Points, in no order, along strands that fork, close into loops and pass close to each other.
Two points are linked if the straight distance between their rows is under 91.4. Some points are linked to none.
Pov: [-30  11 -19   9 -28 -17  -9 -31 -16  14  37   8   7   2  24 -30  23  15
  -8 -24   1 -39 -36   6  35   5  24  20  15 -70   6   2  -6   2  -5  18
  36   9  -8  21   1  40   1 -21   6   0  34 -33   4 -15  -6  -4  15 -25
  -8  -2   1  30   9  -7  25   4]
zira: [ 14   3  34  23   4 -25  27  31  17   4 -36 -37 -41  10  20 -26 -44  27
   3 -10  26  34  40  24 -33  47 -15  -2   4  45 -28 -34  -1  26  14  39
 -29  17   1  11 -24   0  16   6   8 -19 -10   9 -19  38   2 -10 -11   9
   4  -3  34 -35   2  10  -5 -15]
Suded: [ 10 -11 -21 -16 -18  -5   1 -14  -1   8  -1 -13  48 -24 -17  28 -34 -22
   5   7  -5 -17   8 -20 -10 -28 -28 -15  17  57  13  -9   5 -15 -15 -36
 -20 -11  29  -9   3 -14   6  23 -19  -2 -15  17  15  11  12  20   2 -13
  -1  42 -46  17 -35  -2 -32  12]
povul: [-10   8   2  15 -17 -19  -7 -16 -15  -6  16  -8 -11   2  17 -37   9  27
   5 -43   9  -9  -3  16   8  24  15  19   2 -45   2 -16  11  -4  -3  43
  12   3  22   9 -15  36  11 -18  -1  20  19 -11 -12  19 -10 -17  16 -27
   2 -21  19 -16  23  -1   8   4]
vepi: [ -7 -11 -17  -6   3  26 -43 -12   2 -21  12  44  58  10 -20  -4  52 -34
  -9 -26  -9 -10 -48  12   0 -34 -20   5  -2   0  -5  20  17 -20 -18  -6
  -3  11  27 -51  17 -31 -30  -1 -35  45  27 -30  14 -18  10   7   9   3
  19  14 -29  -2 -21 -19  14  22]
bot: [ 22  -1  23  -1  34  22  -8  28  37   8 -20  43 -17  30   3   7  30 -31
 -16   1  -9   5 -40  12   1  -7  -5 -13  -5  18 -24  25 -21  24  21 -20
   4  16 -30 -23  41 -56   1  24  28 -23   1  11 -34 -52  36  25 -33  39
  -3   6  -9  42  -2 -39  21  19]
Fot: [  1 -16 -27 -17  -3  24 -21  -7  14  -7   9  20  64  -4 -22  25  -1 -44
 -10 -15 -12 -16 -20 -16 -11 -42 -44   0   7  54   3   7  12 -15 -18 -37
  -7  -7  40 -34  13 -30 -24  15 -25  13   3   1  20  -1  13  19  -3   5
  11  45 -50   4 -43 -24  -8  26]
Rudak: [ 30  -1  30  16  27  21  -4   7  10 -11 -25   9  22  33  -7  -1  16 -31
  12  -9 -18  32 -36  22 -34 -10  -3 -24  13  41 -13  16 -12  14   3   0
 -45  16  19 -48  11 -76 -14   9 -14  15  -4  14 -45  -9  47   6 -22  17
  28   5  -6  -8 -26  -6   4  10]
gonak: [ 33  10  15  19 -31 -33  54  19   6  60 -20 -37 -14   2   8  -5 -67  -1
  -1  16  13  18  23  -8 -21  34   0 -17  13  56 -12 -16 -27  25  12 -19
 -16  19 -21  22  -1 -14  21  17  15 -42 -16  19 -44  21  28   6 -26  -6
  10  42 -10  36 -21   4 -19  19]
Kiko: [-22  10  -9   2  10  -1  -5 -13  -3   1  31  17 -31   5   5 -10  38  26
   1  -4  -3 -12  -4  -3  22   5  24  11 -15 -73  -7  10   7  -3 -12   9
  36 -14 -11   8  -3  36  -9 -23  12   5  22 -11  14 -22 -28 -19   3   6
  -7 -41  21 -21  33  -1  20 -14]
pob: [ 31  11  29  27   4   8   5  19  25  21 -17  22  -4  39  10 -13  18 -30
 -10 -14  -6  16 -47  24 -14   8   6 -15  17  14 -23  14 -26  32  15  -6
 -10  28 -14 -24  29 -53   0  15  18 -19   4   9 -71 -27  59  17 -25  22
  10   4 -10  38 -15 -21  18  20]
kozag: [ -5 -27 -26 -21 -24  10 -33   2 -21 -27   6   2  69 -21 -30  15   3 -31
  -3  -1  -6  -7   0 -15  -5 -38 -28  -2  11  31  26  -7  32 -47 -23  -6
 -26 -15  57 -27  -8  -3  -4   5 -54  49 -19  -6  30  22   2   5  20 -19
   3  15 -33 -18 -28   9 -21  -2]
dazeg: [ 25   4  22  13  13   0  20  10   0  -2 -30 -18 -12   6   1  -8 -21   3
   9   7   6  30  17  12 -28  14  -6 -16   1  42  -9 -15  -6   9  18  11
 -31  16   1  -4 -13 -26  12  14  -3 -13 -21  17 -23  29  19   6  -7   9
   4   0  12 -11  -8  12 -20   3]
satal: [-20 -17 -32 -21  -2  21 -33  -8 -12 -22  26  27  41  -8 -21   1  54 -18
 -13  10  -2  -6 -19  -6  12 -26  -1   9 -18 -26   6  11  36 -35 -27  -7
  16 -15  16 -20  -6  16 -16   4 -33  50   9 -29  40  -9 -12  -1  20  -1
   0  -9 -20 -14   9  -3   7  -7]
lazag: [ -3   6  14  -6  24  10  13  23  26  21 -20  13 -45   0   3  12   2   9
  -6  25  -1   5  11  -7   7  -2   1 -13 -16   1  -6  16 -15  22  30 -15
  14   0 -63  15  18 -14   2   6  37 -48 -15  20  -3 -27  -6   7 -21  34
 -10 -13  17  18  10  -8  15  -2]
Nuneg: [ 35  12  33  26   2   1  25  29  24  31 -23  11 -20  38  10 -13   1 -19
 -10   4   5  28 -25  19 -19  23   4 -17  12  26 -29   7 -27  29  27  -2
 -13  29 -24 -11  20 -51   7  14  27 -26 -12  20 -74 -14  59  17 -34  27
   8   6   1  28 -13 -12  10  13]
pum: [ 21  15   4  18 -37 -31  46  11   0  54 -11 -44  -7  -8  12 -10 -67   5
  -2   2   8   4  17  -8  -9  27   5  -5  21  34   2 -14 -28  29  11 -12
  -1  18 -21  28   7   4  24  11  20 -38  -5  19 -37  19  19   3 -24 -18
   6  43 -12  41 -16   1 -14  20]
sal: [ -7   4  -2  -3  14   7  -5  -1 -12 -21   5   0 -18 -11   0  -1   8  19
   8   5   4   9  23   2  -2   5  11   7 -18 -23   5  -3  11 -11  -6  14
  -2 -13   5   6 -14  16   0  -5  -4  11   0  -2  19  12 -24 -14  13   2
  -6 -32  19 -36  24   8  -4 -13]
zun: [-18   5  -4   1   4 -10   1  -8  -5 -19  25  -5 -47   8   7   1   4  31
   9 -11   7  -2  33   0  18  26  17  29 -20 -60 -11  -9  14  -5 -21  18
  26 -26  16  14 -11  49  -9 -33   1  23  18  -8  27  -1 -49 -42   5  -3
  -1 -32  34 -57  41  15   9 -32]
fif: [-25  13 -15   9 -18 -15   6 -19  -7  15  26 -12 -17  -3  22 -17  -4  30
  -4 -20  -6 -30  -4  -6  30   5  26  24  14 -58  10  -2  -7  12   1  13
  43  -4 -14  28   5  45   1 -25  24 -14  29 -15   3  -9 -21 -16   4 -16
  -6  -1   9  15  13  -2  27  -6]
nofi: [ 28  16  -3  16 -45 -33  37  -6 -11  55  -1 -38  26 -12  11   0 -57 -11
   4  -6   4 -10  -2 -10  -7  17   1 -10  28  37   6 -15 -25  22   2 -20
  -6   9   1  15  11  -5  22  21   4 -21  -3  11 -36  14  29  12 -16 -34
   7  51 -31  50 -30  -1 -27  24]
fus: [  6 -12  20 -27  52  31  -8  14  16 -20 -30  14 -33   5 -16  21   8   1
   4  46   1  37  27  -2  -8  -3 -12 -17 -33  37   0  14   4  -7  16  -9
 -34  -5 -27  -3 -17 -19 -10   7   9 -22 -29  18  32  -4 -17   7 -10  35
 -18 -36  28 -28   1   7  -9 -14]
gaz: [-16  -4 -18  -9   1   5  -7  -8 -20 -24  22   1  -6  -9  -5   1  21  11
   5   6   3  -3  18  -7  11   2  16  16 -17 -46  11  -3  22 -23 -20  12
  14 -22  18   5 -18  31  -6 -13 -12  31   3 -11  29   7 -33 -21  22 -12
  -3 -30  15 -36  33  11   1 -20]
nakav: [-18 -13 -26 -18  -5  12 -17  -8 -21 -25  23   9  23 -14 -14   5  29  -4
  -3  14   0  -4   6 -10   9 -12   9  11 -14 -29  17   1  29 -33 -24   2
  10 -21  21  -4 -15  23  -8   0 -25  40  -4 -17  37   6 -24  -7  24  -9
  -4 -19  -4 -22  17   9  -1 -16]
tefe: [-45 -15 -33 -18 -24 -10   8 -11 -16 -15  34 -25  12 -15   1  29 -15  12
  -1  23 -12 -39  16 -32  35 -12  18  31   8 -44  22   1   8 -12 -31 -16
  41 -37   4  34 -10  59 -12 -32  -1  17   6 -18  43  -7 -46 -11  16 -30
  -7  22  -2   4  17  19   5 -29]
veni: [-23  -9 -16 -13 -15  -4   6  -8 -14  -9   3 -25   6 -27  -3  22 -33  15
   4  17  -6 -17  37 -22   7 -12   6   8   5  -3  26  -6   3 -10 -14 -12
  10 -19   5  25  -7  31   9  -7  -2  -5  -8   4  30   7 -31  -2  16 -20
 -11  16  -7  -1   9  16 -15 -11]
fifot: [ 13  17  30  19   3 -13  28  33  23  28 -28  -6 -45  19  11 -25 -10  12
  -5   1  18  32  10  18 -19  34  -4  -7   6  14 -26  -9 -12  31  30  23
 -10  27 -33   8   2 -15  12   6  35 -35  -8  20 -50  10  27   7 -27  23
  -2 -13  24   0   0  -3  13   6]
veso: [  8 -13  10 -29  54  39 -23  11  18 -25 -19  27 -21   6 -16  14  26  -7
   0  42  -4  33   9  -6  -6 -18  -9 -15 -34  29   2  26  10 -11  14 -13
 -23 -11 -13 -13  -6 -19 -13  14   2  -7 -20  12  32 -18  -5  11 -16  36
 -12 -35  11 -24   9  -6   2  -8]
velog: [ 13  -3  19 -12  40  22  -5  27  36  10 -19  40 -28  18   1  11  27 -19
 -14  13  -4   5 -24   0  11  -9  -2 -12 -13  10 -16  25 -16  22  29 -20
  13   7 -49  -8  36 -38   2  22  33 -31  -5  14 -13 -53  19  24 -31  42
 -10  -4  -4  39  10 -34  20  11]
vuma: [  8   7   5   9 -26 -30  37   5  -2  33 -12 -45 -11 -17  11   2 -70  17
   4   7   4  -2  34 -11  -8  19   3  -1  18  32   6 -17 -20  18   7  -9
  -3   7 -18  28   2  16  25   5  14 -38  -9  17 -16  25  -5  -4 -12 -21
   2  39  -4  25  -5   8 -19  13]
vita: [ 17  -1  20  -3  20   4  21  13  11   8 -32 -11 -23  -1  -8  16 -31   2
   6  29   4  27  31   0 -19   7 -11 -23 -11  53   1  -8 -11   4  19 -12
 -29  11 -22   4 -13 -22  11  15   9 -36 -30  22   0  16   5   7  -6  19
  -2   2  12  -1 -11  11 -20  -1]
bigu: [-16   9  12   8  13  -8  10   8  14  -3  -4  -6 -57   2  10   5 -18  38
   6  -1   6   5  41  -4   6  20   0  17 -12 -30 -12  -4  -3  15   6  14
  17 -11 -22  24   0  28  -3 -25  24 -23   7   7  11   2 -37 -31  -3  16
  -3 -25  32 -34  22  11  13 -20]
sepip: [  1 -13 -17 -10 -33 -11 -16 -11 -31 -14   4 -14  60 -23 -11   5 -15 -15
   8 -23  -3 -20  -9  -4  -3 -16 -11  -5  19  17  27 -22   9 -26  -8   9
 -17  -2  45 -11  -5  -2  11   3 -37  42 -14  -5   3  29   7   5  26 -39
   9  22 -24   7 -22  16 -28   4]
depiz: [  7 -20 -10 -11 -13   3 -17   0 -35 -33  -8 -12  48 -22 -23   5  -8 -20
  13  -5  -4   2  13  -2 -11 -19 -11  -4   9  26  27 -18  22 -35 -13  12
 -35  -8  58 -18 -16  -8   7   6 -49  44 -24  -2  13  38   1  -1  23 -27
   9   4 -16 -24 -15  18 -30  -4]
mota: [ -4   9   8   0  13   3  16  11  11  15 -13  -3 -34  -6   6   8 -17  18
   0  16   2   5  25  -8  -3   0   2  -7  -7   0   0   7 -15  18  18  -8
  12   0 -41  20   7   2   7   0  27 -38  -6  16   2  -5 -13  -4  -7  21
  -7 -10  15   5   8   5   6  -7]
zesu: [-31   6 -18   7 -35 -20 -20 -35 -24   6  43  14  13   4  19 -39  40  13
  -1 -31  10 -31 -43  15  37  12  20  18   7 -78   3  -4   7 -15 -13  31
  22  10  15   4 -10  39   0 -26 -18  27  30 -38   4  -9  -6 -14  25 -35
  -4 -13  13  14  20  -1  18   4]
bas: [-20  -3  -6   7 -10 -21   1  -9  -4 -23  30 -14 -41   7  14   2 -13  33
  10 -25   9 -10  39   2  27  31  15  39 -10 -59  -5 -16  17  -8 -25  22
  32 -29  33  20 -13  64  -7 -42  -2  35  20  -8  22   7 -59 -48   7 -23
   2 -14  31 -53  41  16   9 -34]
kek: [ -3   1  25   0  32   1   9  19  15 -13 -28  -7 -56   3   2   7 -16  26
   7  15  16  28  48  10 -13  23 -13  -2 -21  17 -13  -8  -2  10  13  17
 -19  -1 -25  12 -18   1  -2  -8  17 -26 -13  12  16  12 -30 -17  -7  27
 -10 -31  42 -42  11  15  -6 -16]
Menum: [ 13  -7  -4 -10  15  16 -10  -7  -6 -17 -11   1  23  -9 -15   8   3 -12
   4  11  -7  12   1  -5 -17 -23  -8 -13  -5  29  10   4   8 -13   1 -10
 -21  -2  15 -14  -1 -17   0  18 -15   8 -12   8  13  12  10  12   9   7
   1  -4 -15  -9  -9   2  -8  -1]
pidef: [ 13  10  18   2  34  16 -19   8  12  -4  -9  28 -19   9  -1 -12  49   1
  -2  -1  -5  12 -26  17  -3 -10   5 -10 -10 -20 -13  17  -3   7  14   7
  -2   8 -20 -15  11 -20  -4  11  10  -2   8   3 -17 -25  15   9 -10  26
  -7 -36  11  -2  14 -16  15  12]
nirov: [-12 -18 -30 -19   2  29 -45  -7  -4 -25  24  42  51   1 -23  -3  66 -31
 -19  -2  -3  -4 -34   0   8 -35 -11  11 -16 -16  -4  20  33 -34 -27  -8
   9  -4  23 -39   2  -1 -29   3 -40  53  17 -36  36 -15  -2   3  13   4
   7   1 -27 -12  -6 -13  12  11]
lazu: [ 19   7  12   7  21  18 -11   3  11  -2 -12  16   1  11  -2  -4  25 -14
  -3  -2  -8  12 -29  13  -9 -11   1 -15  -2  10 -10  12  -8  10  14  -5
  -7  14 -13 -18  17 -35   1  17   8  -4   2   7 -22 -15  27  16  -8  20
   2  -9  -5  15  -2 -14   8  11]
rop: [ -6 -10  22  -4  38   6   4  14  15 -25 -32  -6 -57   3  -6  26 -25  21
   6  30  11  28  64   5 -10  24 -16  -4 -29  27  -7  -5   4   1   6   8
 -28 -11 -21  13 -29   7 -11 -14  16 -28 -19  10  39  13 -49 -24  -3  25
 -13 -34  45 -50   8  22 -13 -23]
relab: [ 16 -14  -4 -10   5   8 -12  -5 -23 -26 -16  -9  36 -15 -19   6 -10 -19
  15   3  -6  15   8  -1 -19 -23 -13 -12   4  38  16  -9  14 -23  -8   0
 -42  -3  41 -19 -12 -23   4  15 -36  22 -20   6  10  33   9   4  15 -10
   6   3 -16 -21 -19  12 -26  -3]
Tigub: [ 25   5   8   8  -4  -4  20  -1  -3  17 -17 -19  12  -4  -3   3 -31 -10
   9   3  -2  12   2  -2 -20   3  -4 -19   8  46   2 -12 -12   7   9 -14
 -22  10   4  -1   1 -27  14  21  -4 -18 -13  18 -23  20  27  11  -3   0
   9  21 -13  16 -19   6 -22   9]
zizu: [ -4  -5  -8   8 -15  15 -33 -18   4  -7  11  30  66  12  -7  -1  28 -42
  -2 -41 -12 -20 -55  17  -8 -25 -24  -3  15  14  -2  10  -1  -2 -17  -6
  -8  21  33 -48  24 -43 -25   1 -29  27  25 -27 -11 -16  24   8  14  -5
  28  31 -33  17 -35 -16   8  26]
galu: [ -1  15   4  14  -7  -6   6  -5  -3   7  -1  -7 -13  -5  12 -17  -2  16
   0 -18   2   0   1   5  -3  10  11   5   2 -19   3  -5  -3  10  13  16
  11   8 -11  13  -1  11  15   1  13 -11   8   3 -16   9   0  -3   4  -2
  -2 -11   8   2  10   1   6   4]
Bet: [-30   2 -23   3 -43 -16 -26 -34 -28   1  40  14  41  -1  15 -30  35   0
  -5 -33  12 -39 -51  15  35   2  10  17  13 -58   9  -4   5 -18 -11  24
  14  16  16   0  -5  29   1 -17 -33  38  26 -45   4  -5   4  -2  34 -42
  -3   4  -1  27   2   0   7   6]
bap: [ -7  -9 -24 -17 -32 -10  -8 -12 -25 -11   9 -18  47 -29 -12  15 -18  -6
   2  -4  -1 -26   6 -14   5 -16  -6   1  15   8  26 -16   7 -23 -13  -3
   1 -10  30   6  -6  15  13   6 -23  26 -11  -4  17  20  -4   8  23 -35
  -4  26 -27  11 -12   8 -26   0]
kudam: [ 43   0  22   6   8  -1  37  21  22  41 -23  -2  -5  24  -4  19 -30 -24
  -4  26   5  24  -4  -7 -22  15 -10 -33  -3  72 -18   6 -28  15  15 -37
 -31  10 -19  -8  11 -62   3  23  12 -34 -25  30 -42  -7  47  17 -29  24
   9  36 -11  37 -31  -8 -14  13]
veze: [ 11  -6   7 -13  22  17   1   0   2 -10 -23  -3  -2 -10 -13  15 -13  -4
   7  26  -4  20  22  -6 -14 -11  -8 -19 -11  39   8   2   2  -9   7 -15
 -23   0  -5  -2  -9 -17   4  15  -3 -19 -22  16  17  11   1   9   2  17
  -6  -5  -1 -10  -4   6 -15  -4]
zok: [ 23  11  21  19  12  10  -5  15  28  20 -11  36 -10  28  11 -11  30 -27
 -15 -12  -9   0 -49  23   1  -1   1  -9   9  -1 -22  19 -26  28  16 -13
   9  26 -27 -18  37 -44   3  17  28 -25  15   3 -53 -44  44  20 -20  22
  -4   1 -13  49  -7 -31  24  21]
Koril: [  3 -25 -26 -20  -7  21 -29  -4   2 -19   3  14  65 -13 -30  21  -1 -37
  -5  -3 -10  -7  -6 -17 -15 -44 -37  -4   7  50  14   3  26 -31 -17 -26
 -23 -13  49 -33   4 -22 -14  13 -40  25  -9   0  30  11   8  14   5  -1
   6  28 -45 -13 -34  -7 -13   8]
Zugig: [-24   6 -19  -1   1   0 -13 -23  -7   4  43  25 -10   5   6 -18  54  14
  -7  -3  -4 -25 -27  -1  28   0  26  11  -9 -80  -4  10  11 -10 -15   8
  39  -6  -9   3  -1  35 -12 -19   3  11  27 -28  19 -30 -20 -12  12  -2
  -8 -27  10   0  31  -6  24  -9]
Tamu: [-23  19  -1  13  -5 -15   9  -4   7  27  15   0 -42   1  22 -18   1  33
  -5 -14  -9 -21   0  -8  28   8  21  19  11 -62  -4   9 -13  26  12   7
  45  -3 -36  27  14  40   0 -27  41 -36  27  -5  -9 -22 -19 -16 -13   5
  -9 -16  17  14  13  -5  38  -6]
kuror: [ 42   5  20  14 -10 -15  47  17   9  50 -22 -20  -8  12  -1  10 -50 -14
   1  24   9  25  12  -7 -25  23  -8 -31   5  66 -12  -6 -26  16  14 -29
 -28  13 -18   7   0 -39  10  20  11 -39 -25  27 -43  11  40  12 -23  11
   9  37 -13  32 -30   1 -22  18]
lov: [ 10  -7  -6  -4  11  20 -24  -9  -6 -20  -3  15  40  -2 -15   2  23 -23
   2  -8 -11   8 -24   3 -14 -30 -10 -10  -1  20   5   8  12 -14  -4  -6
 -16   3  22 -31   7 -31 -10  11 -24  24   4  -5   5   3  17  10   8   4
  12   1 -23  -4 -15  -6   0   6]
bivof: [ 21  -5  11   5  20  23 -18  -2  10 -16 -11  17  37  16 -13   5  21 -36
   6 -14 -18  14 -35  14 -26 -24 -14 -16   5  41  -2  17  -1   2  -1  -9
 -28  13  24 -44  17 -63 -19  13 -18  17   5   5 -18 -11  35  11  -7  14
  24  13 -22   1 -23 -12   7  15]
baras: [-13 -15   0  -3  -6  -6   3  -1 -16 -34  -5 -20 -18 -16   0  17 -37  21
  14   7   6   0  63  -4  -3  14   1  15  -5   0  14 -19  11 -14 -13  13
  -6 -21  28  20 -24  32   4 -14 -11   9 -14   3  31  29 -47 -26  17 -16
  -4  -2  21 -36  22  22 -20 -20]
diz: [ -3  -1  12 -19  39  20  -4  24  36   9 -15  36 -40   7   3  14  23  -5
 -14  26  -5   3  -9  -7  14 -12   1 -10 -20  -2 -11  29 -14  20  31 -24
  22  -5 -61   6  29 -18  -2  12  37 -37 -10  13   6 -55  -2  21 -28  42
 -14 -17   6  27  18 -26  20   1]
suv: [  3  12  14   2  31   7 -15   3   6  -5   3  26 -33   7   0 -14  51  15
  -2  -1  -2   7 -13  13   4  -2  13  -3 -16 -42 -12  15   5   2   7  15
   7  -2 -17  -9   0   3  -4  -1  11   1  11   1  -5 -20  -2  -1  -5  21
 -10 -49  20 -21  28 -10  16   6]
sepos: [ 28  11   2  16 -29 -16  22  -8 -12  28  -4 -26  31  -6   6  -3 -36 -17
   8 -18   0  -2 -13  -2 -17   8  -2 -13  22  34   6 -16 -18  14   4 -10
 -11  16  15   1   8 -17  18  18  -5 -10  -5   9 -36  22  39  10  -1 -20
  15  33 -26  33 -27   3 -24  16]
fev: [ 10   6  -2  17 -28 -11  -9 -18 -22  -2   1 -13  34  -4   6 -25  -4  -8
  10 -40   1  -5 -28  16  -8   7   5   2  17  -5  10 -16   0  -3   1  28
  -7  19  25  -6  -2  -2  14   1 -19  23   4 -12 -27  28  25   2  20 -31
  13   5  -7  13 -11   9 -11  15]
tago: [ 37  -4  32   9  32  18   9  13   9  -6 -35  -2   2  27  -8   5  -2 -20
  11  13  -7  43 -16  14 -30  -1  -7 -27   3  59 -17   6 -13  15  13  -7
 -52  15   6 -30  -2 -68  -5  14  -7  -1 -17  21 -36   6  43  13 -22  23
  15   4   4 -10 -24   0  -8   4]
tora: [-29  -3 -33 -20 -49 -34   9 -18 -24   7  23 -44  40 -35   8  24 -41   9
  -6  10  -7 -65   7 -28  32 -19   3  21  40 -11  28  -6  -8  -5 -20 -15
  27 -26   2  31   0  50   5 -11   0  11   4  -9  25  -3 -26  16   7 -65
 -14  57 -25  39 -19   4 -15   5]
kam: [-16  -1  -1   9 -18 -23  -2 -12 -17 -20  24 -17 -16  -2  15 -19  -4  29
   7 -36  13 -13  17  13  17  32  16  32  -4 -51   4 -20  21 -14 -13  44
  19 -16  38  11 -18  51   3 -29  -9  39  12 -11  10  22 -37 -32  18 -35
   4 -15  26 -35  35   6   4 -16]
Rit: [ -7  -4 -21 -16  -1   7   4 -12   4  11  -1  -6  18 -21  -5  25 -21  -3
  -7  22  -8 -16  10 -23   2 -26  -7 -10   0  19  12   7  -5  -2  -5 -37
  17 -11 -14  13   9   8   2  15   6 -20  -4   9  29  -8  -7  20   2  -1
 -11  24 -29  24 -10  -9  -8   5]
digar: [  4 -13  -9 -26  36  36 -29   0   8 -30  -5  25   6  -5 -18  10  31 -13
  -4  29  -7  23   6 -11  -5 -29  -7  -6 -28  13   5  24  22 -22  -3 -14
 -11 -16   5 -15  -6  -7 -14  15 -15  15 -12  -1  40 -10  -9   9  -2  26
  -9 -26  -6 -24   8  -7   3  -7]
keriv: [-27   8  -8   1   5 -10   4  -7   5  -6  30   2 -53   7  11   5   7  35
   7  -7  -3 -12  20 -13  27  16  22  28 -14 -72 -11   2   4   1 -13   7
  41 -24  -4  21  -1  51 -11 -38  18   4  22  -7  19 -16 -44 -38  -1   3
  -4 -32  29 -36  34  13  21 -29]
zeliv: [-17  -7 -17 -11 -29 -17   3 -12 -23  -9  14 -28  24 -29   0  12 -31  13
   4   0  -3 -30  19 -16  11 -10   7  11  16  -7  29 -15   2 -12 -10   0
  13 -14  18  24  -5  32  13  -4  -7  14  -9  -3  20  18 -23   2  20 -39
  -6  27 -14  12   1  11 -21  -4]
gamo: [ 35   5  11   7  11   8  14   6  12  19 -15   0  11   9  -2  12 -14 -26
   0  10  -5  15 -14   1 -20  -5  -8 -23   3  49  -6   4 -16  12  10 -27
 -18  13  -5 -16  14 -49   4  26   7 -18 -10  20 -28  -5  38  15 -13  20
  12  22 -19  27 -22  -8  -8  13]
gomeb: [-32 -11 -24 -19  -8   4   3  -8 -11 -16  19 -10   2 -17  -3  22 -10  14
   2  24  -9 -18  26 -28  15 -13  12  15  -6 -26  21   2  12 -14 -20 -15
  28 -28   2  23 -10  40  -5 -12   1   6  -1  -8  43  -4 -38  -9  19  -9
 -11   0  -4  -7  19  14  -2 -24]
nume: [-19  -1 -22   3 -43  -9 -28 -31 -26  -2  29   7  57  -6   9 -18  26 -12
  -7 -37   7 -37 -51  11  25  -6  -4   9  19 -32  10  -7   3 -15  -9  16
   5  18  20  -8   3  11   1  -8 -32  36  21 -40   3  -1  13   5  34 -38
   4  19 -15  33 -12   2  -1   9]
semuv: [  0  13  -2   4   1  -2   9  -3   3  14  -3  -3 -11  -8   8  -1  -8  11
  -1   3  -3  -2   0  -5   0  -5  11  -3   0  -8   3   3  -9  14  13  -4
  17   4 -27  16   8   3   9   6  18 -25   4   7  -4  -4   1   6  -2   8
  -2  -1   1  20   5  -4   4   1]
nuf: [-38  -8 -44 -17 -18   2 -12 -17 -13  -5  38   9  40 -13  -2   9  30  -8
 -22  10  -1 -47 -27 -21  30 -21   7  20   3 -42   8   8  15 -17 -27 -17
  48 -12  -6  12  -5  39 -13  -6 -10  22  20 -37  48 -23 -20  13  17 -15
  -8  23 -25  22   0  -7  10  -7]
Podip: [-19  14   5  11   2 -12  13   7  12  12   4  -9 -52  -3  17  -7 -15  37
   2 -12  -2  -7  22  -8  14  13   9  18   0 -42  -6   3  -9  22  11   9
  31  -7 -34  26  11  32   4 -24  34 -28  18   6  -3  -4 -29 -24 -10  12
  -7 -19  24  -7  17   4  25 -11]
fos: [ -3   5  11   4  20   1   3   7   2 -15  -9  -7 -42  -3   4  -3  -7  27
   9   2  11  15  38   6  -8  17   0   7 -17 -10  -6  -7   6   3   5  19
  -5  -7  -5  11 -16  15   3  -9   9  -6  -3   7  12  14 -29 -18   4  13
  -7 -31  29 -42  21  10  -3 -12]
rilap: [-32  -4 -31 -11  -9   1 -12 -19 -13  -7  39  15  15  -5   3  -4  41   5
 -10   4   0 -29 -20  -8  27 -11  19  14  -8 -61   5   8  13 -16 -23  -1
  39 -11  -3   8  -5  34 -11 -11  -6  21  20 -31  31 -23 -23  -3  21  -9
  -7 -11  -4   5  21  -2  14 -12]
Nuzi: [ 34   7  32  19  18   0  22  19   4   4 -35 -14 -13  24   3 -13 -15  -8
   8  10   6  44  -1  18 -32  15  -3 -20   3  50 -24  -7 -13  18  21   8
 -42  23  -3 -13 -11 -47   6  12   2 -12 -22  19 -47  23  41   9 -21  18
  10   0  16 -10 -19   8 -14   4]
zis: [ -6   1 -15   8 -29   0 -27 -24 -14  -1  17  20  61  -2  -1  -9  26 -25
  -4 -39  -3 -29 -55  12   7 -18 -11  -2  16  -8   3   1  -2  -6 -10   2
   5  21  20 -22  16 -14  -8   1 -29  26  25 -32  -4  -7  22  11  26 -21
  14  23 -29  31 -25  -5   1  16]
dinu: [ -7 -14  16 -23  45  27  -6  12  14 -26 -24  11 -40   0 -16  27  -5   8
   5  49   0  29  49  -8  -6   4 -10 -13 -33  29   7  11   8 -11   2 -10
 -28 -13 -23   7 -25   1 -14  -3  10 -24 -29  13  47  -1 -36  -6  -6  29
 -18 -39  31 -38   6  15 -11 -19]
Munol: [-10  13   4  20 -24 -23   6 -11  -5  11   8 -15 -17   0  21 -39 -14  27
   3 -43   7  -7  -2  11   5  31  14  20  13 -33   2 -15   1  15   9  37
  19  10   7  19  -3  37  16 -15  18  -5  23  -4 -21  16  -2 -13   5 -20
   1  -7  13   3  13  -5  16   5]
genud: [ 10  11  29  20   5 -18  30  33  20  21 -32 -20 -48  12  11 -23 -29  23
  -1   1  22  30  30  19 -22  41  -9  -2   3  30 -26 -18  -7  29  25  25
 -13  21 -27  12 -10  -7  14   4  29 -34 -10  15 -32  20  10  -3 -21  22
   1  -9  29 -15   0   8   7  -3]
fene: [-48 -17 -34 -21 -40 -24  10 -11 -23 -20  45 -32  21 -17   5  27 -18  12
  -1  12  -7 -52   8 -27  46  -7  17  40  20 -48  30  -4   7 -18 -32  -7
  43 -38  17  38 -16  67 -11 -43  -6  34   7 -21  36  -6 -48 -12  18 -56
  -6  36   1  12  12  21   3 -28]
zak: [  6  16  23   7  31  -7 -10   7   0  -3   6  17 -53  12   1 -24  55  26
   1 -10   8  16   0  21   3  17   7   6 -24 -54 -19   1   5  -1  -2  35
  -2  -5   1  -8 -12  24 -11 -15   7  11  17  -1  -5  -8 -10 -17  -8  16
  -6 -65  36 -57  37  -8  14   3]
ropu: [ 24  17  36  24   2  -7  27  39  27  32 -29   5 -38  35   9 -27   1  -2
  -8   1  15  38 -11  24 -20  35   3 -12   9  18 -36  -5 -19  34  32  18
 -16  31 -27  -4  10 -35   8  11  33 -26 -14  19 -72   2  52  14 -37  25
   3  -8  17  10  -9  -9  15  12]

A fork is a point with three links, a tip a point with one. Leave the first point through the second and follow the links. Name the first fork or tip that comes.
zesu; Bet => fos
fos; kek => digar
pum; gonak => Tigub
sepip; bap => fene
velog; bot => zira
gomeb; veni => depiz

A tip is a point with one link. Name the tips that can be reached along the links from each point below, in the order of the rows.
mota => zira, nuf
Tigub => Fot, vuma, fene
satal => digar
suv => lazu, zak
